A landscape with many valleys, sampled at points; each row gives a point and its height.
From any point a ball rolls to the lowest of the 6 points nearest to it. It stops when none of these is lower. Distance is the straight distance between rows; heights are no part of it.
zolud h=523: [ -9  28  31  13   2 -34   8 -15  19  -4]
Buv h=167: [ 18 -24 -33  -5  -1  16 -13  11   3   0]
repe h=196: [ 13 -18 -39  -9  -5  14  -6  -2  -1  15]
pog h=192: [  1   5  19   2   0   6   7  12  13 -20]
Res h=291: [  5 -34 -24  13  17   0 -30  17 -15  -5]
Zat h=111: [-10   2  16  10   7  -7  -8  12  -3 -13]
Gav h=269: [ 12 -32 -19   9  13  10 -25  22  -3 -15]
rin h=244: [ 19  -8   2  -7   1  29  11  18  17 -27]
Zusuf h=202: [ -2 -23  -9   9  13  -1 -24  19 -19  -8]
fige h=314: [  7   9   3 -13 -15  18  13  -8  14  -1]
tezit h=704: [-12  27  22   5  -5 -21  12 -26  15   4]
ladi h=193: [ 22 -29 -53  -6   1  20 -13   4  13  10]
Gifik h=651: [-10  16   7  -2  -6  -9   8 -19  -5  13]
kis h=371: [-11 -12 -12   9  15 -17 -14   5 -34  16]
sufa h=83: [  0  25  21  -2  -9  -9  16 -19  23  -1]
lof h=234: [ 11  -1  -7 -11 -14  23   9  -2  14  -4]
tife h=253: [ -6  11  -6  -9  -5  -5  10 -27 -14  28]
dodu h=543: [-10  25  15  -3  -8 -12  13 -28   9  15]
sus h=82: [  5 -19 -19   2   1   8 -14  10  -8  -2]
mov h=306: [  3  -6 -23  -8  -5   5  -1  -8 -10  21]
bip h=171: [ 6 -9 -8 -3 -5 13 -5  7  4 -8]
vugi h=335: [  8  14  22  -5  -7  11  15   3  26 -15]
zad h=282: [  3   2 -15 -12 -12   8   4 -13  -2  16]
Bizub h=268: [ 13  -1  17  -1   8  17  16  23  17 -32]
gile h=373: [-5  8  6  0 -8  2  2 -5  1  0]
vil h=236: [  7  -9  15   7  14  10  -2  26   6 -32]
dakeb h=298: [  6 -25 -27   4  10   2 -20  12 -13   6]
Rof h=199: [ 11 -21   3   4  15  13 -11  26   0 -27]
Nazu h=77: [ -2   6 -15 -13  -8   1  13 -25 -10  33]
dom h=290: [ 13  -8  18   2  15  16  11  30  14 -37]
maf h=3: [ -9 -19 -14   8   8  -6 -19   9 -23   6]
zene h=292: [-18   9  12   7   2 -19  -3  -4 -12   8]
Defam h=68: [-3  2  4  0 -2  3 -3  7 -1 -8]
Pude h=434: [ -7  23  14  -7 -13  -4  15 -30  14  12]
vosop h=272: [ 17   4   0 -14 -10  28  19   7  20 -10]
zevez h=151: [-16   5  18  13   4 -21  -8   6 -10  -2]
pumo h=399: [  2   6  -2  -7 -10   8   2  -9   5   7]
rabar h=520: [ -6  22  29   7  -3 -19  12 -11  21 -12]
Fasik h=322: [ -3  18  27   5   1 -12   7   1  16 -17]
pinur h=146: [ -3 -13   5   8   5  -1 -12  15  -9 -13]
Zefum h=210: [ 19 -12 -16 -12  -7  29   8   6  14  -7]
Kiz h=510: [ -9   4   4   4  -1 -11  -3  -4 -10   8]
sapu h=398: [ -3   8  -6  -5  -4  -4   6 -19 -13  24]
meze h=364: [-17  20  19   6   3 -25   1 -10  -4   6]
dadok h=384: [ -8  20  34  15   5 -27   4  10  15 -20]
Fivas h=481: [ -1 -13 -20   1   6  -2 -13   4 -22  12]
deved h=644: [-11  -5  -9   0   7 -15  -4  -1 -32  23]
rekuv h=208: [  8 -12 -27  -9  -6  11  -5  -2  -6  13]
Fis h=64: [ -5  18  14  -5  -9  -2  11 -17  10   6]
Pom h=128: [-21   8   9   8   7 -24  -2  -8 -22  17]
pime h=539: [-10   8  -3  -2   1 -13   6 -15 -21  24]

For each start below, name the point where the ball stops.
vil: Defam
vosop: Defam
Bizub: Defam
lof: Defam
zolud: Fis
vugi: Fis
Fasik: Fis

Call two points neighbours if one is among the 6 nearest of the other. Go from one point of each pair to the other, from neighbour to neighbour, staying as low as possible. Name the highest point that can't be avoided.
Defam and Nazu: zad
Pom and Fis: fige
maf and Defam: pinur
Defam and Pom: zevez
